Each row is a point on a landscape with many peaks, with its height.
From any point a climber steps to the highest of the 2 points nearest to it. It stops when none of these is higher. Distance is the straight distance between rows; heights are no part of it.
J410: [136 130 164 155 125 124 128 135 143 161 114  99 136 126 148 117  79 145
 142 130  92 108  99 182 150  72 108 103  92]  h=630
J293: [172  96 140 131 128 136 163 132 150 142 130 117 146  66 132 137 137 105
  93 117  93 119 102 175 118  95 144 159 125]  h=800
J383: [121  63 111 141 128  96 144  53 133 158 155 146 102 146 102 159  82 125
 174 207 125  90 135 209 113 171  87 107  69]  h=812
J59: [122 131 155  61 156 109  89  98 100 164 146 151 193 105 156 121 116  45
 115  54 126 135 142  93 162 136 143 153 115]  h=512
J358: [127 178 112 149 125 103 118  94  87 193 159 173 183 142 134 139 129 112
 149 115 143 172 154 115 143 172 175 101 135]  h=666
J163: [118 165  79 120 137 113 170 143 108 145 143  88 112 110 100  93 193 189
 117 101 115 111 109  88  94 127 123  97 123]  h=148
J574: [140 163 128  98 165  79 145 135 113  85 117 117 113 160 134  85  99 135
 170  45 178 161 107  95 151 123 137 132 141]  h=58
J602: [116 156 110 106 148 161 157  76 101 142 108 187 126  97 106 115 137 123
 157 102 120 127 144 151 159 133  96 122 121]  h=813
J523: [148 147 120 139 114  99 164 110 129 120 123 166 150  80 116 147  94  93
 148 117 193 130 143 132 174 147 145 143 179]  h=381
J883: [134 141 158 133 133 104  84  84 125 156 140 118 128 176 139 105 105 150
 148 129 157 138 127  92 108 106 151 144 125]  h=543
J312: [151 148 109 125 143 174 110  75 116 152 160 185 151 110 144 125 146 114
 127 146 123 103 146  83 147 119 146 102 156]  h=718
J141: [147 132 135  71 143 157 161 131  97 192 123  97 177 118 176  95 124 199
  98 130 138 122 100 121 143 116 109 163 165]  h=738
J322: [141 128 108 109 164 182 192 146 115 116 151 163 136 101  97 114 149 136
 116 115 112  80 139  83 172 114  81 123 153]  h=863
J60: [ 88 161  96 140 149 101 132 136 177 104 113 112  65  91 164 132 132 114
 125 118 122 157  76 153 136 148 138 138 160]  h=391
J491: [ 98 105 161 138  77 169  92 153  96  96 104 123 120  84 150 136 118 144
 124 164  94 132 151 131 141 137  72  92 105]  h=613
J907: [166  89 108 117 118 129 174 116 112  88 128 178 152  76 134 157 115  76
 145 147 165 108 164 159 168 151 100 121 133]  h=394
J183: [145 110 103 138 155  86 182 113 143 112  95 110  94 152  97 125 122 102
 120  93  83 139  79 174 123 122 126 101 112]  h=542
J877: [138 115 114 142 134 125 157 147 152  92 144 131 117  77 127 102 136 110
 147 142  78  84 117 116 178  58 108  82 141]  h=481
J79: [110 148 106 164  99  96 141 129 139 155 156 112 128 158  92 187 135  97
 119 111 147 121 151 136 116 169 152 131 105]  h=752
J241: [ 90 135 166 119  90 120 137 134 118 113 160 132 115 141 166 107  94 147
 131 108 166 101 170  61 200 110 124 106 131]  h=515
J153: [122  87 141 108 144  79 133 100 118 118 108 121  69 196  75 135  92  85
 167 163 153 104 189 103  89 153 109 145 122]  h=723
J714: [ 97 134 103 123  99  74 177 163 122 153 131  91 131 130  69 182 130 103
  90 125 117 104 108 166 132 200 135 128 111]  h=788
J262: [ 99 123 123 150 157 122 105 117 126 135 145 142  76 176 167 178 143 124
 143 153 153 170 141 151  68 146 161 149 130]  h=656
J483: [150 105 143 113  93 157 138 169 100 159 118 145 204 192  80 132 143 118
  81 129 121  98 167 115  60 140 152 173  90]  h=588
J384: [123 149 101 139 109 139 125 192 133 113  69 113 147 113 147 115 156 192
 132 116 152 137 121 123 135 134 101 121 193]  h=606
J387: [112  67  94 135 136 169  97 124 139 131 166 172 141  87  81 140 116  52
 116 175 113  66 187 100 130 121 121 130 115]  h=825
J131: [116 132 161 105 152 116 170 147 124 149 143 114  93 112 144 157 110 146
 162 209  85  59  96 149  84 138  72 127 146]  h=737
J426: [196  93 178 139 129 159  91 191 146  88 129 123 155 165 162 127 124 104
 140 137  74 131 140  96  84  63 132 134 131]  h=676
J500: [154  75 135 115  95 176 134 125  89 161 129 110 127 152  72  98 151 145
 112 189 107  86 178  79  78 106 127 131 110]  h=717
J555: [137 141 197  76 126 120  91  64 107 107 117 135 115 138  90 126 130 133
 117 110  86 120  90 137 138 157  89 132  47]  h=650
J212: [ 89 160  84  97 125 122  99 116 103 124 164 158 116  95 107 115 148 129
 184 135 164 106 156  69 110 155 125 109 134]  h=133
J947: [177  73 163  98  90 214 135 140  79 156 148 158 140 123 106 114 150 126
  89 173 128  95 155 116  98 124 127 178  78]  h=694
J876: [130 125 153  97 133 102 146 107 126  68 154 136  33 142 162 109  90 107
 158 130 215 128 137 117 118 163 126 172 141]  h=113
J573: [122 111 142 144 141 124 125 105 127 104 133 136  89 185  90 111 143 100
 146 122 115 112 168  91 113 130 108 124 118]  h=700
J617: [130  84  62 180 135 114 185 153 147 101 154 150 104 119 110 132 141  74
 140 126  99 108 147 150 129 147 100 103 114]  h=653
J337: [114 136 148 137 120 135  68 143 124 128  92 146 160  92 168 137  96 121
 168 128 106 150 128 118 194 107 133  65 162]  h=774
J587: [129 132 140  89 185 109 104  98 151 166 140  79 144 135 147 150 150 162
 110 101 101 153  96 155 133 123  79 112 125]  h=306
J565: [114 115 132 137 161  99 122 110 144 157  89 123 148 209  57 115 122  95
 120 128 121 112 164  93 102 117 132 149 139]  h=665
J197: [117 155 115 123 166 151 137 136 151  78 110 163  80 103 196 116 139 119
 150 104 142 139 114 155 144 123 111 133 182]  h=396
J988: [110 181 174  55 137 129 112 137 124 143 148 119 137 147 193 111  88 218
 102  94 130 105 105 149 161 170  80 145 145]  h=745
J982: [109 139 116 169  99 130 150 175 123 106 134 140 107 178 148 107 125 151
 122 115 154 118 213 128 189 159  87 124 125]  h=552
J434: [148 175 132 131 104  94 123  82 120 140 101 140  92 159  86 123 106 166
 148 123 160 129  79 171 110 139 130 114  87]  h=622
J978: [178 140 171 102 102 131 105  67 120 109 134  75 103 144  99 118 140 196
  97 128 149 135  67 131  99 127 150 137  73]  h=560
J620: [127 153 109  97 158 134 126  97 100 182 117 185 138 138 137  96 141 127
 174 121 133 157 115 150 107 117 115 136 132]  h=778
J597: [152 136 160 132 160 155  97 150 160  99 110 168 103 141 195 132 124 124
 126 113 165 163 126 181 126 123 137 175 158]  h=427
J414: [114  96 138 107  67 205  97 161 103 113 146 119 141  86 136 101 145 151
 115 186  95 111 170  78 174 144  83  82 121]  h=632
J683: [118 128 199  99  97 148 133 106 106  97 140 111 114  77 153 109 105 117
 135 136 140 130 115 132 160 101 140 127  71]  h=514
J703: [133 114 166 128 123  74 184 133 131 156 104  85  90 177  90 157  56 167
 126 150 128  76  94 145 106 123 116 120 151]  h=751
J700: [121 109 164 113 116 120 127  95 110 131 143 141  78 142 149 171  64 145
 183 209 108  91 113 211 116 142  70 110  79]  h=792
J135: [140 113  66 152 136 144 157 146 142 123 133 112  97 105  71 100 162 136
 120 148 141 129 155  64 113  71 133 131 159]  h=447
J445: [137 110  46 157 145 136 150 119 144 104 146 156 100 156  95 158 177 104
 157 155 100 112 122  70  99 126 114  89 166]  h=685
J548: [116  86  62 129 165 145 160 104 156 114 182 166  70  96 119 132 126  74
 130 156  97  63 136 141 123 140 111 121  99]  h=669
J170: [145  88 126 176 142 138  81  90 131 113 120 126  94 102 133 121 136 109
 129 164 124 163 159 113 143  59 129  95 127]  h=664
J528: [125 138 114 143 148 109 114 104 134 179 125 138 184 148 103 156 117 118
 160 139 146 171 141 126 114 114 181 116 166]  h=624
J729: [114 115 137 170 151 124 110  63 163 156 116 148 113 225  82 143 131 121
 138 175  93  86 164 163 103 115 113 116 107]  h=876
J6: [ 77 168 113 145 112 126  93 147 154  82 106 154 129 100 139 174 144 122
  88 112 117 115 153 146 200 171 101 130 165]  h=420
J805: [163  71 162 133 165 142 183 119  97 156  84 143 124 169 109 102 128 124
 128 134 139 158 156 150 105  83 125 143 143]  h=532
J16: [ 56 122 136 142 160  85  79 133 119 144 103 114 161 133 138 130  59  92
 159 101  97 158 139 130 156 109 137  94 104]  h=659
J113: [166 102 161 145 128 160 125 190 126  91 101  88 138 154 150 116 124 181
 162 138 122 138 121  89  93  62 120 113 152]  h=604
J503: [112 120 158  88  80 144 100 129 106 101 138  89 137 139 164  80  76 162
 129 128 152 149 132  62 175 102 140  84 142]  h=496
J499: [121 128 167 111 119 134 154 134 138 110 148 126  78 148 164 138  88 165
 147 180  58  72 108 171 116 131  58 107  80]  h=768
J769: [133 111 101 141 103 141 115 142 145  66  73 152 157  94 107 137 164  99
 129 143 139 175 131 140 138 152 129 113 148]  h=422
J351: [142 144  58 166 145 166 127  93 129 115 174 160 122 166 108 141 212 110
  94 125  94 122 133 108 112 125 109  89 116]  h=651
J369: [135 163 133 132 152  80  96  69 128 181 128 128 120 170  99 117  89 125
 166 107 159 157  91 156  69 132 163 150  88]  h=584
J711: [110 130 121 116 164 111 110 127 110 161 119 148 194  96 112 119 102  78
 173 121 108 139 149 105 114 120 201 148 172]  h=586
J371: [117 126  69 137 183 137 118 110 146 104 144 135 136 111 116 173 177 100
 130 184 111 121 113  92  63  85 161 105 167]  h=719
J245: [165 102 134 145  83 153 162 180 108  86 138 106 109  98 152  89 129 126
 114 122  88 105 118 153 140  82 134 128  49]  h=616
J865: [ 92  49 116 140 162 143 143  82 110 133 179 145 113 180 105 158 147  90
 147 191 126 131 202 156  80 141 108 150 127]  h=809
J613: [117 107 111 168  71  92 151 136 134  90 106 101 102  90  62 131 131 114
 107 132 172 136 146 123 145 132 158 136 148]  h=609
J884: [174 135 116 148 123 140 146 142  99 136  97 138 142 184 119  49 143 160
 175 120  95 149 126 128  75  85 124 109 114]  h=513
J145: [ 72 106  82 150 123 138 109 141 124 161  85 143 171  59 136 112 129 142
 136 169 106 165 145 184 141 122 150 128 155]  h=544
J184: [113 147 132  83 114 138  96 111  81  77 122 159 104 102 151 101 122 128
 184 130 180 147 161  59 134 152 133 102 140]  h=127
J391: [ 97 104 139 169 154  78  87 145 126 124 104  92  89 146 122 155  50 128
 189 108 117 179 140 139 125  84 142  73 111]  h=610
J911: [129  88 144 136 158 126 166 156 133 134 150 111 115  36 184 170 115  70
 134 128  98 126 118 209 134 105 166 163 119]  h=743
J823: [ 92 147  93 145  95 149  95 151 132 176 132 140 162  43 155 117 148 131
 109 132 104 129 133 147 165 120 140 119 136]  h=521
J725: [114 161 159 108 129  73  77 108 178 127 143  97 174 122 137 139 110 126
  69  86 161 103 111  97 206 146 146 167 146]  h=446
J461: [ 98 150  72 163 120 104 133 164 148 112 134 102 102  68 120  96 154 140
 149 128 122 153 145 112 119  95 144 114 143]  h=430
J104: [109 105 133 180 141 100 154 131 160 176 117 114 132 144 100 128  89  99
 125 144 123 126 128 213 105 113 171 176 111]  h=744
J593: [129 152 124 155 121 118 125 108 125 166 185  71 121 130 146 135 183 194
  73  91 142 139 100 143  97 123 145 125  81]  h=200
J952: [ 82 142 112 139 116 158  83 186 146 119 100 166 178 103 153 157 166  90
  78  93  98 148 136 150 166 162 118 161 138]  h=452
J71: [130 121 216  71 144 138  84 122  96 141 125  88 157 163 166 157 114 147
 118  96 102 112  99 127 126 179  88 168 113]  h=583
J822: [116 137 154  66 163 148 103 149 114 113  86 137 151 131 143 144 165 176
 130 115 131 173 111 119 106 166  92 154 165]  h=554
J568: [122 135 116 166 101 105 120 154 139 174 126 121 174 123 125 105 105 121
 147 127 146 152 111 184  85 119 177 188 113]  h=808
J27: [149  94  97 100  82 206 151 164  79 191 134 190 169  95  98  69 111 100
  88 147 110  81 165 110 166 143 112 143 115]  h=867
J90: [138 142 153  73 136 129 111 114 127 147 152 124 188 125 153  96 133 115
  80  78 141 112 117  91 167 143 128 162 135]  h=483
J208: [136 125 178  92 122 143 132  83 105  81 138  73  66 127 136 105 114 172
 118 120 135 129  82 115 138  78 111 110  74]  h=533
J235: [185 105 169 148  79 169 133 151 127  80 108 103 111 127 137 148 113 163
 115 112 164 158 123 150 176 139 123 120 121]  h=405
J707: [100 165 140 165 118 117 156 125 137 126 136 153 111 146 166 120 103 136
  94 102 157 100 176 128 219 115  98 131 140]  h=534
J506: [123 106  91 132 152 178  86 111 149 127 133 174 161 114 106 143 176 106
 127 178 119 123 152  88 110 100 150 120 184]  h=755
J629: [108 141 135 119 170 141  97 111 100 115 152 138  80 131 166 140 183 150
 146 134 134 190  99 146  51 136 151 147  99]  h=696
J484: [ 91 165 103 179 110 144 107 143 138 141 151 153  78 168 178 111 167 134
 118 123 139 128 186 134 134 129 102 147 123]  h=579
J997: [ 84 133  97 148 120 178  82 188 135 157 121 143 197  70 169 142 181 126
  90 117 102 182 142 144 127 143 151 120 153]  h=490
J880: [ 81  68 137 142 166  88 164 168 141 105 106  65  72 118 154 189  95  63
 129 152 105 133 129 113  76 166 176 130 153]  h=561
J650: [103  94 120 136 104 179 138 154 115 155 150 152 136 103  90  98 113  90
  72 162 118  72 209  89 159 127 109 163  99]  h=846
J708: [111 179 130  79 161 113  98 142 155 107 153  72 159 121 204  76 116 209
  96  99 121 111 106 113 139 139 100 158 157]  h=695
J423: [124 164  84  91 131 181 174  93 105 111 117 207 140 102 111 123 157 147
 123 110 115 111 117  89 207 128  68  87 130]  h=838
J5: [ 62 157 131 130 137  65  94 122 124 156 138  93 130  93 150  88  99 104
 163 107 101 150 103 133 112  89 151 125  89]  h=706
J741: [121 158 155  84 194  81 103  66 188 147 129 108 127 137 161 167 125 118
 105 109  97 112  67 171 150 130 101 146 141]  h=339
J535: [129 141 162  91  86 174 127 119  90 108 144 131 152 109 131 149 137 154
 115 155 132 102 139  72 163 169 115 104 124]  h=652
J898: [134 127 130 112 113 134 148 101 122 129 147 133 125  79 131 109 107 126
 117 133 128 103 117 109 167  48 121  99  97]  h=497
J977: [173 101  67 163 131 126 174 129 169  96 121 116  87  91  93 109 165 125
 122 146 100 121 123 120 146  47 131 108 146]  h=463
J7: [168 141 140 120  72 164 118 144 109  65 146  95 132 149 168  75 108 196
  93 100 175 170 148  53 175 111 153 118 157]  h=471
J317: [157 115 160  69 116 142 177 120 131 159  98 143 149 121 133  67 104 153
 103 129 159 128  95 131 150 107 120 190 152]  h=691
J157: [108 147 139  67 161 127 135 133 133 126 114  93 163 123 135 174 160 191
 113 123 136 107 103 114 119 203  78 152 178]  h=595
J586: [ 95 136 124 124 116 110  94 142  96 136 100 106 181  91 168 120 104 157
 192  98 117 175  93 124 156  85 138  44 134]  h=827
J57: [137 143 150 133  73  70 171 161 146 148 142  75 121 131  99 173 112 127
 109 161 108  62  97 134  99 169 151 149 124]  h=826
J313: [146  82  89 165  78 135 176 168 139  73 167 124  93  84 121 108 142  72
 119 111 111 112 146 138 161  96 109 112  78]  h=636
J826: [130 167 119 139 111 124 147 100 143  97 141 149  97 155 109 164 144 144
 126 138 169 114 120 121 157 181  99 124 167]  h=89
J225: [158 170 124 120 120 167 153 136 127 128 170 139 146 137 144 100 142 155
 117  78  91  92 101 112 182 135  80 103  88]  h=655
J589: [122 117 112 110 181 102 107  77 126 211 129  72 177 163 130 174 162 177
 104 104 122 185 111 112  99  93 130 121 141]  h=266
J909: [138  96 129 124 150 149 134 131  97 142 141 132 152 169 110 154 165 127
 127 184 109 126 176 102  36 120 130 133 117]  h=746
J125: [160 153  87 165 140 109 122 118 129 136  80 138 167 216  70 106 158 146
 165 123 125 161 131 139  66 126 142 108 116]  h=476
J768: [119  86 148 188 130 115 104 151 145 159  82 116 131 155 127 126  62 130
 124 139 110 149 145 204 130 108 137 131 114]  h=690
J152: [106 142 119 127  98 122 131 153 126 116  96 160 124  73  93 108 115  69
 142 131 140 125 125 188 117 180 147 134 102]  h=392
J256: [129 132 189  79 110 121 114 100  98  37 129 162  82 122 155 118  73 138
 155 123 211 133 144  98 145 137 136 118 132]  h=120
J820: [103 153 126 146 137  67 112 134 137 155 144 128 155  78 127 116  99 108
 167 155 110 152  93 166 110 125 184 141 120]  h=748
J622: [134 156 124  75  75 142 107 111  94 132 121 126 178  83 188  86 126 165
 143  80 148 192  51 150 144 129 152 107  89]  h=720
J930: [161 153  98 149 108 126 161 154 133  99 141 114 116  83 152 148 174 143
 114  86 108 145  92 154 144 135 120  90 113]  h=555
J28: [166 102 145 127  96 100 168 131 128 110 107 111 144 151  64 161 110  83
 117 117 127  96 112 120 137 138 134 149 147]  h=648
J905: [142 119 174 120 117  67 134 123 148 139  89  75 135 177  73 184 102 150
 117 112 111 102  91 124 151 135  99 124 149]  h=699
J435: [158 132 138  99 126 123 126 122 130 121  92 103 179  97 136 108 117 160
 154  89 128 176  79 130 135 102 127  97 111]  h=770
J584: [120 116 188  51 149 115  91  87 101 116  91  95 170 127 146 118 124 113
  91  87  84 119  96 122 139 144  59 135  95]  h=620
J498: [110 164 137 102 133 162  75  95  92 153 117 176  95 109 173  96 144 144
 162 141 147 161 123 162  73 154 135 146 111]  h=736
J705: [130 147 157 127 143  75 122 112 224 150 122 112 164 156 112 148 106 101
  58  87 125  90 107 132 183 130 118 149 160]  h=408
J791: [117 123 123 151 146  98 154 186 139 155 141  78 122 142 154 184 115 143
 167 159  88 135 109 154  90 120 147 121 144]  h=640
J121: [103 111 103 161  97 102 108 136 173  81 118 108 142 105  94 212 159  65
  85 138 138 128 128 124  97 157 181 137 119]  h=559
J832: [ 90  72  79 190 102 128 123 138 134  91 128 121 115  90  65 149 148  62
  88 147 136 145 174 149 130 152 182 137 118]  h=589
J199: [132  77 141 120 124 110 189 150 108 120 170 110  91  63 150 163 115  55
 126 168 119 100 139 158  96 142 140 155 116]  h=707
J618: [115 177 126  96 157 128 139 179 140  77 127 107 133 130 181 100 128 191
 122  87 133 147 118  97 153 126  90 123 170]  h=649
J213: [143 133 168  84 163 140  96 133 108  76  97 154 116 102 190 159  92 120
 170 112 156 196 107 171 137 150 140 157 128]  h=467
J816: [140 194 133 123 128 104 154 115 137 178 184  89 141 169 136 112 168 186
  99  83 127 100  80 148 117 151  97 151  87]  h=180
J266: [122 125 109 126 112 151  69 139 166 121 113 147 191  65 119 142 164  94
  82 132 132 121 106 126  98 128 187 166 135]  h=484
J626: [116  78 145 128 169 134 124 105 124 153 145 154 130 158 132 152 126 107
 166 208 140 111 180 109  62 112 145 167 161]  h=781
J841: [148  98 101 125 138 187 169 139  97 164 132 195 156  66  98 113 127  93
  92 105 119 103 167 113 184 128 101 127 148]  h=889
J286: [ 81 151 134 129  94 120 114 147 139  93  82 168 155  89 130 132  98 101
 131 119 122 103 127 167 176 161  88 124 109]  h=401
J778: [141 105 100 190 126 137 128 104 150 129 118 153 115 122 140  62 126 114
 153 153 104 141 162 152 158  25 128  98 125]  h=631
J933: [116 125 131 152 134 158  39  92 169 122  97 136 129  93 138 112 142 107
 130 126 109 170 119 119 170  77 136  95 150]  h=712
J518: [128 177  80 155 122  88 183 123 155 175 146  85  94 165 127  99 153 181
 116  86 119 116 111 137 126 144 109 105 115]  h=161
J755: [131  93 118 111 159 173 151 134 132 174 123 175 173  67 123 103 126 102
  86 117 103 129 122 166 171  92 142 148 124]  h=854
J840: [172 116 138 170 107 155 109 116 127 131 133 138 143 141 149 103  82 157
 166 149  88 123 125 147 151  31 104  62 108]  h=594
J162: [140 114 142 148 147 164 114 188 131 160 124 112 159 177 150  87 131 128
 133 161  67 117 169  97  93  60 129 139 155]  h=760
J772: [122  98 158 141 131 110 105 175 123 151 122  62 158 150 126  94 101 123
 160 129  90 142 157  78  76  92 146 139 130]  h=692
J228: [124 127 171 109 143  92 105 164 111 137 145  51 137 164 125 115 106 132
 130  55 124 147 145  70  87  96 137 152  94]  h=634
J421: [143 153 108 112 123 168 149 144 106 159 132 179 172 150 105  97 148 124
 128 109  67  97 134 117 128 160  82 108 112]  h=627
J466: [180 139 156 121 104 168 148 114 101  74 143 144 108 174 177  73  82 176
 122  98 202 167 138 114 182 120 141 113 151]  h=448
J230: [142 142 132 128  65 135 106 137  97 142 104  97 120 127 123 126 116 188
 133 142 168 163 103 120  92 142 156 102 103]  h=658
J861: [128 167 142 138 147  99 110  94 185 182 135 120 124 169 118 155 112 133
  94 130 123  90  95 156 144 131 122 146 146]  h=373
J606: [128 109  83 188 159 124 136 121 154 115 109 150 162 232 104 127 151 105
 134 130 107 143 131 187  71 140 153 136 106]  h=441
J399: [116 135  94 156 118 142  61  99 152 101  94 171 156 116 109 120 174  85
 122 123 125 165 116 153 108 140 179 135 110]  h=449
J463: [147 185 100 119 139  93 158 112 141  87 142 129  97 140 121  86 118 140
 152  85 141 111  69  86 145 123 104 112 154]  h=69
J127: [155 137 150 132 162  96 179 170 147 144 139  81  98 170 168 178  85 124
 167 161  78  66 110 122 100 147 110 113 174]  h=693
J961: [130  92 119  90 161 132 163 117 124 124 188 116  71  94 131 167 123  46
 134 133  98  55 133 104  95 156 145 127 103]  h=683
J975: [135 115  94 135  87 149 107 136 120  89 129 175 152  70  98 178 146  84
 129 144 158 130 150 134 159 185 108 111 125]  h=404
J205: [165 109 112 132 129 127 127 153 128 115  65  92 125 156 119  91 156 177
 136 112 110 166  96 110  62  64 127 114 151]  h=553
J395: [127 151 169  44 129 146 130 114 126  89 123 112 151 108 103 162 150 168
  96 142 124  90  94  78 151 177 110 128 170]  h=628
J340: [187 161 138 106 118 198 123  85 120 133 166 179 160 118 153 119 147 134
 103 122 113 101 105 120 177 142 100 124 120]  h=684
J201: [ 98 113 139 145 123 150  85 126 164 127 143 121 131  89 107 142 141  93
 111 181 117  91 154  91 145 117 152 131 155]  h=794
J407: [134 186 142 116  61 128 116 111  90 133 132 119 129  92 148  88 124 160
 154 104 189 158 110 124 135 138 176  95  75]  h=686
J89: [ 78 140 119 155 119 114  54 148 138 127 141 154  57 180 168 122 130 144
 129 129 163 168 174 145  96 160 124 173 113]  h=614
J493: [118 116 127 104 137 132 108 139 110 162  86 165 188 206  86 109 120 101
 109 124  97 119 157 129 104 148 144 183 146]  h=625
J101: [139 123  98 127 157 102 185 124 112 116 117 137  81 168 121 132 164 119
 114  71 170 144 161  97 163 138  99 135 156]  h=598
J279: [125  70 122 166 174 117 134  52 150 158 162 150  93 173  98 180 113 120
 161 191  94 115 163 186  92 136 107 108 123]  h=837
J198: [138 154 132 114 129 120 176  77 119 109 141 162  64 143 150 127 129  95
 148 108 183 121  98 151 131 156 142 140 103]  h=105
J253: [143  96 152 156  89 157 143 181 113 131  89  89 112 141 117 176 123 183
  91 137 190 181 139 168 118 131 148 145 135]  h=380
J662: [143 140  71 151 140 126 144 104 120 117 164 150 108 145 101 117 187 124
 113  57 124 130 136  74 152 115 104  90 132]  h=623
J706: [171 130 140 152  71 134 158 177 117  96 137  86 154  87 134 118 147 142
 134  99 108 152  74 168 125 132 142  85  43]  h=587
J579: [ 90 161 114 133 109 138 101 159 139 109 137 149  94  85 154 116 144 154
 126 150 191 131 136 124 131 142 159 162 142]  h=395
J783: [117 112  97 134 144 137  85 156 177  75 120 167 158 115 104 183 146  66
  98 148 131 119 128  91  84 159 168 154 155]  h=524
J603: [111  92 123 179 133  72 165 157 140 144 134  69  93 136 116 205  84  75
 146 167  80 147 110 153  84 139 165 114 140]  h=596
J105: [126 129 178  87 145 116  81 106 111 143 158  72 133 120 171  87 122 128
 123 104 130 140 127  78 130  84 139 134  93]  h=585
J53: [133  96 202  97 155 108 119 115 122 138 134  69 128 163 120 203 121 125
  82 108 104 104 122 135 139 125 101 142 111]  h=639
J892: [126 168 167 102 133 153 156 146 113 149 151  86 125 127 186 122 130 238
 107 132 119 132  97 146 143 145  88 126 144]  h=798
J630: [157 122  58 137 170  86 209 118 146  97 107 148 117 154  94 123 135  90
 138  85 155 135 136 118 122 153 144 127 170]  h=577
J639: [135  87 141 165 100 166 135 176  96 160 114 104 134 142 170 169 150 194
 126 160 153 177 167 126 117 118 147 126 172]  h=356
J34: [142 162  93 102 108 129 171 134 124 137 152 119 117 107 103  59 164 169
  98  89 139 106  82  98 108 122 138 168 122]  h=139
J457: [133 161 118 189 111 109 113 120 129 147 187 151 152 170 137 187 156  95
 158 124 163 151 164 105 127 168 173 104 119]  h=709
J526: [161 100 101 102 184 106 187 112 128 114  88 134 108 170  83 101 126  97
 155 127 130 134 131 121  95  80 132 127 169]  h=556
J41: [121 150 142 152 147 131 109 122 140 181 150  83 122 186 144 168 169 192
 102 101 147 179 107 121 103 109 140 104 126]  h=227
J541: [156 114 197 120 104 195 129 156  81  89 119 128 114 130 193 106  97 184
 104 126 165 160 150 146 168 125 123 138 143]  h=428
J514: [142 161 111 121 109 140  91 155 125 131  91 171 178  87 114  81 121  95
 126 102 120 134  90 166  88 178 165 175 104]  h=413
J45: [ 95 104  80 195 185 122 117 111 168 120 129 150 165 206 119 109 115  94
 183 192 127 177 141 185  67 127 157 139 118]  h=410
J517: [148 194 101 140 123 114 121  98 182  96 168 161 104 160 122 124 130 144
 110 115 151  76 125  87 172 127 108  95 159]  h=79
J165: [120 114 153 115 164  90  94  98 140 143 153 127 188 108 132 145 121  62
 133 101 110 123 132  79 152 125 170 133 160]  h=549
J234: [127 131 146 116 125 134  94  94 128 123 138 124 117 142  93 143 159 103
  97 108 105  95 133 111 133 146 107 114  77]  h=674
J40: [122 132 111 138 120 153 128 177 131 147  68 157 129 111 155  99 131 167
 122 162 116 150 140 156 129 116 112 140 151]  h=571
J443: [ 69 156 105 152 138  85 118 190 138 129 123 110  61  84 170 118 125 124
 134 129 165 165 136 145 125 130 152 146 133]  h=412
J219: [114 118 174 136 144 112 127 125 131 135 127 138  96 142 115 130  86 115
 179 178 166  96 165 123 112 150 117 172 151]  h=747
J649: [134 138 118 126 130 119 127 160 153 130  98 140 129  62 117 108 119 119
 160 148 192 124 130 123 135 124 167 156 202]  h=379
J550: [139 185 112 108  98 106 162 106 160 103 130 159  76 132 131 144 148 132
  89 112 201 115 102 142 166 207 141 145 126]  h=97
J549: [128 137 161  75 137 145  59 131 109 126  78 154 152 147 155 145 110 119
 165  98 169 180 112 126 104 168 145 164 157]  h=508
J564: [119 123 123 161 139  97 135 119 111 107  93 113  91 153 110 151 109 126
 153 114 109 146 111 146 138 120  95  66 119]  h=570
J327: [128  99 136 151 109  88 186 156 138 193 122  90 122 137  64 162  86 159
 122 202 117  79 144 149 119 155 138 142 150]  h=787
J441: [168 153 136 136  98 114 139  77 119 158 122 102  87 158  77 156 160 165
  99 118 187 172  70 165  96 155 154 136  80]  h=593
J306: [129 154  87 113 130 155 129 125  92 130 197 137 117 101  98 104 203 151
 141 129 131 104 131  52  82 144 125 118 117]  h=140
J398: [164  87 129 124  65 131 171 148 134 100 108 143 134 110  45 128 134 109
 100 141 149  92 160 110 159 120 131 136 105]  h=626

Where does a climber stop that starts at each point below?
J816 => J57
J523 => J57
J286 => J892
J253 => J841
J706 => J841

Call two points neighbours if one is among the 2 nearest of the other. Go from one point of each pair to the other, from neighbour to neighbour, staying as high as possible. Name the lowest point that can't be avoided.
J892, J573 => J90
J841, J586 => J183
J535, J586 => J60
J729, J57 => J71
J586, J568 => J840
J162, J434 => J883
